Each row is a point on a tangle of strands that fork, close into loops and nearly touch. The rows are in no order.
Two points are linked if the straight distance between their rows is under 25.6. Some points are linked to none.
Z54: [  1 -15  25  18  27  26  23 -21  23  -4  12 -12   5 -14]
Z438: [  0   5  -5  -7 -16 -31 -16  11 -14   1 -19   4 -21  19]
Z650: [ 13  -4  -6  27   6  10  17  -3  19   5   0   6  21 -10]
Z398: [ -2   5  -2 -35  12  18  -4  19   6  -2   7 -13  -5 -11]
Z138: [ -7   4   8  -5 -18 -24  -8  -6 -21 -12 -13   3  -5  23]
Z453: [-10   0  15  16  -6  -1  10 -30  -7 -15   6   5  16   8]
Z333: [  9  -7  -1  38   1 -14  14  -8   2   0  -9   6  16   6]
Z430: [ -2 -11  10 -14  26  26 -11   7 -11  -1  19 -31  -4 -17]
Z625: [ -5   1   9 -23   7  21   1  -4  -3  -4  10 -17   6 -12]
Z536: [  3   1  -3  13  -4   8  10 -11   2   3   0   1  22  -5]
Z634: [  0   8 -15 -37   6  13  -5  31  16   4  10   5 -11 -13]
Z143: [ -3  13 -17 -18 -12 -11 -13  25  16   4 -16  20 -19  15]
Z264: [  3   0  -5   2 -14 -33 -13   5 -24   3 -14   0 -15  14]
Z46: [  2  10 -16 -15 -18  -7 -12  15   2   3 -10  15  -3   3]
Z692: [  8  -1  -7  17   1  10  13  -6   9   6   2   3  21 -11]
Z503: [ -7  -3  16  -5  10  22  10 -21  -1  -5  15 -14  12 -11]
Z311: [ -6  -4  15  30  -1  -7  14 -28  -2 -13   0   6  16  10]
Z879: [  9   1 -22   1 -16 -35 -26  26  -8  15  -2  20 -34   2]
Z732: [ -7   3  13 -12   0  18   7 -16  -4  -7   9 -10  12  -7]
Z652: [ -8   4  11  -5  -9   8   5 -20  -6  -9   4  -2  16   1]
Z468: [ -3   0   1  12 -14 -19  -2 -10 -21  -4  -9   2   8  12]
Z400: [ -2   9  -7 -12 -16 -25 -16  16  -1   0 -23  10 -20  22]
Z214: [  6  -6  -2  35  -2 -19   9 -10 -10   1  -7   4  13   9]
Z257: [  5 -11  17  21  20  22  23 -16  25  -2   5  -8  13 -14]
Z112: [  3  -1  -5  21 -10 -16   2  -9 -15   2  -7   4  12   7]
Z598: [ -1  10 -13 -12 -14 -21 -16  22   8   4 -22  16 -24  20]
Z332: [ -6   3   7   2 -17 -18  -4 -11 -20 -10  -9   2   5  17]
Z843: [ -1 -15  19   9  31  30  10 -15   3   2  20 -26   2 -18]
Z659: [  4   5 -13   2 -17 -10  -7   3 -11   4  -8   8   7   2]
Z321: [ -7  16 -18 -23  -4  -4  -6  28  29   7 -12  22 -23  14]
Z125: [  5   6 -20  -6 -20 -19 -17  18  -5   7  -9  18 -12   4]
Z698: [ -4  -4  10 -23  18  24  -3   4  -6  -4  15 -25  -1 -15]
Z170: [ -8   8   7 -14 -17 -20 -10   2  -8 -11 -18   5 -10  26]
Z591: [ -2  10 -17 -36   5  10  -4  32  23   5   6  12 -16  -7]
Z326: [  1   0  -3  15  -9  -3   5 -12  -6   0  -4   4  19   1]
Z384: [ -4 -19  20   9  34  29   1 -11  -7   2  23 -31  -3 -16]
Z127: [  0  12 -16 -22 -15  -4 -11  20   9   2 -12  16  -8   6]
Z239: [ -4 -16  17  -2  30  27  -7  -3 -13   0  22 -32  -4 -16]
Z828: [ -4  -9  19   6  21  27  14 -21   4  -1  19 -20   8 -15]
Z966: [  9   5 -21   0  -7  10   1   8   3  12  10  11  14 -17]
Z363: [ 12  -4 -13  22  -8 -32  -4   2 -25  13  -6   1  -6   6]
Z846: [ -5  15 -17 -32   1   5  -4  30  29   5  -5  17 -18   5]
Z275: [-12   4  15  -2 -11   3   5 -25 -10 -15   5   2  14   7]
Z962: [ -3 -18  32  19  35  27  19 -27  19  -6  19 -14  -5 -14]
Z254: [  7   3 -21  -1 -19 -28 -22  22  -8  11  -6  19 -23   5]
Z352: [  9  -3  -8  11 -10 -37  -7   2 -29  10  -8  -4 -15   8]
Z721: [  1  -6  13  27   6   7  19 -21  15  -7  -1   3  20  -1]
Z847: [  0   6  -8 -37  13  16  -6  26  11   1   9  -8  -9 -12]
Z219: [ 11  -8   6  24  14  18  21  -9  26   1   1  -1  18 -14]

A tip is a point with one link. Name the tips that can be reached along the links from each point below, in the order of the rows.
Z257 => Z333, Z170, Z962
Z843 => Z311
Z264 => Z398, Z879, Z363

A fork is a point with three links, a tip a point with one. Leave the first point through the second and follow the links. Name the first fork or tip that comes.
Z219; Z257 => Z962
Z843; Z828 => Z732
Z143; Z598 => Z363
Z438; Z400 => Z143
Z846; Z591 => Z398
Z127; Z46 => Z879
